Each scene shows the same named points in several views. A view is turned or mirrored, and shifted as a whole, has a little noise and may leave points out.

Scene 1
View 1
(148): [ 0.27  1.57  0.83  1.71 -2.57  0.35  0.97 -1.06 -4.43  2.21 -1.92 -0.10]
(75): [-4.90  1.40 -0.08 -1.23 -2.66 -1.07 -0.09  0.64  0.97  0.60 -0.74 -4.79]
(182): [ 3.49  4.45  1.58  1.48  0.19  0.87  1.16  0.23 -0.26  0.31 -3.48 -1.16]
(41): [-2.41  1.64  0.43  0.48 -1.33  0.04  0.69  0.26 -1.04  0.08 -2.04 -2.92]
(106): [-1.30  0.40  0.15  3.63  0.04  1.82  1.16 -0.35 -5.44 -0.60 -2.61 -0.11]
(184): [-3.64  0.59  0.29 -0.13 -3.94 -0.97  0.24 -0.20 -1.79  2.15 -0.64 -2.84]
(85): [-0.41  3.27  0.94  0.11 -1.60 -0.36  0.67  0.34  0.32  0.97 -2.06 -2.84]
(42): [ 1.83  4.12  1.53 -0.25 -2.59 -0.75  0.92 -0.42  0.54  2.28 -2.04 -2.26]
(101): [-2.15  1.34  0.10  2.10  0.92  1.52  0.71  1.03 -1.50 -1.99 -2.79 -2.71]
(206): [ 1.20  3.31  0.98  1.66  0.31  0.88  1.07  0.37 -0.86 -0.53 -3.05 -1.83]
(70): [ 0.55  3.01  0.93  2.01  0.98  1.09  1.07  0.51 -0.67 -0.99 -3.14 -2.09]
(10): [ 2.00  2.94  1.18  2.66  0.35  1.54  1.24 -0.07 -2.38 -0.51 -3.36 -0.62]
View 2
(148): [-1.45 -1.60 -1.53  0.35 -1.89 -2.52  2.50 -0.73 -3.01  0.61 -3.77 -1.76]
(101): [ 0.58  1.58 -0.12  1.73  0.97 -0.31 -0.85  0.98 -1.24 -2.12 -2.83 -0.82]
(42): [ 0.64  0.88 -0.81 -1.32 -1.65 -2.54  3.04 -1.48  0.71  3.05 -1.97  0.33]
(10): [-0.27  0.47 -1.61  0.72 -1.21  0.13  2.61  2.16 -0.66  0.84 -4.94 -0.57]
(75): [ 1.45  0.84  1.50 -0.24  0.90 -4.59 -1.74 -5.45 -1.11 -0.73  1.58 -0.28]
(184): [ 0.08 -0.76  0.17 -0.06 -0.41 -4.26  0.00 -3.97 -2.61 -0.34 -0.75 -1.44]
(41): [ 0.64  0.67 -0.03  0.68  0.23 -2.32 -0.20 -1.49 -1.23 -0.70 -1.55 -0.77]
(206): [ 0.78  1.37 -0.46 -0.17 -0.81 -1.15  1.72  0.11  0.41  0.95 -2.39 -0.08]
(182): [ 0.30  1.27 -1.35 -0.15 -1.59  0.05  3.58  1.74  1.25  2.46 -4.20  0.17]
(106): [-1.70 -2.11 -1.96  1.71 -1.18 -1.14  1.64  1.51 -4.36 -1.32 -5.14 -2.63]
View 3
(106): [ 1.74 -4.72  0.03  2.49 -1.32 -1.39  3.54 -4.88  0.10  2.91 -0.51  1.72]
(70): [-0.06  1.01 -0.09  0.86 -0.47  0.13  1.52 -3.61 -1.75  1.06  1.14  0.49]
(41): [ 3.34 -0.02 -0.12  1.03 -0.09 -0.06  0.56 -2.17  0.75 -0.19  1.87  2.02]
(42): [ 1.65  1.37 -0.67  1.97  0.85 -0.78 -0.94 -0.81  1.74  0.29  0.58 -2.74]
(85): [ 1.78  1.03 -0.22  1.08 -0.06  0.24  0.44 -2.31 -0.36  0.03  1.84  0.67]
(148): [ 2.32 -3.42 -0.21  2.72 -0.38 -1.50  1.54 -2.95  1.68  2.00 -0.56 -0.34]
(206): [-0.07  0.67 -0.20  1.36 -0.46 -0.33  1.10 -3.25 -1.05  0.94  0.66 -0.29]
(75): [ 5.61  0.94  0.26  0.31  0.89  0.69 -1.07 -0.60  1.92 -1.63  3.44  2.86]
(10): [-0.76 -0.45 -0.33  1.57 -0.85 -0.74  2.11 -4.02 -1.31  2.01 -0.19 -0.64]
(184): [ 5.71 -1.75 -0.14  1.88  0.53 -0.43 -0.08 -1.22  2.88 -0.43  1.77  2.07]
(101): [ 1.61  0.03  0.31  0.63 -1.00  0.48  1.96 -3.85 -1.66  0.47  1.73  3.40]
View 4
(85): [ 0.65  0.08  0.61 -1.24 -0.28 -0.58 -0.02 -0.28 -0.23 -0.63  0.75  1.70]
(42): [-0.50 -1.35  1.37 -1.09  0.05 -1.83 -0.15  0.23  1.19 -1.70  0.65  0.97]
(106): [ 1.66  0.17 -3.11 -0.57 -5.99  1.60  3.22  2.64 -1.29 -2.74 -0.20  1.29]
(75): [ 2.32  1.86  0.80 -3.85 -0.16 -1.08 -1.59 -1.97 -2.86  1.43  2.14  1.99]
(148): [ 0.57 -1.06 -0.98 -1.28 -4.54 -0.76  1.93  2.22 -0.85 -2.64  0.65  0.62]
(206): [ 0.54  0.31 -0.84  0.21 -0.72  1.54  1.92  0.37  1.09 -1.42 -0.66  2.56]
(101): [ 2.46  2.27 -2.16 -0.81 -1.60  2.92  1.74 -0.40 -1.26  0.07 -0.40  3.32]
(10): [ 0.18 -0.69 -1.78  1.58 -2.71  2.24  3.56  2.20  2.02 -3.18 -1.50  2.51]
(70): [ 1.01  0.71 -1.06  0.24 -0.68  2.02  1.98  0.31  0.61 -0.86 -0.85  3.02]
(184): [ 1.76  0.77 -0.25 -3.78 -2.97 -1.88 -0.78  0.03 -3.22 -0.28  2.08  0.54]
(182): [-0.64 -0.89 -0.02  1.00 -0.02  1.01  1.91  1.03  2.65 -2.23 -0.97  2.45]

In a view up to two points have been moved. Name them for each view, in the order of its rows, or write -.
view 1 | (106)
view 2 | (75), (206)
view 3 | (85)
view 4 | (10)
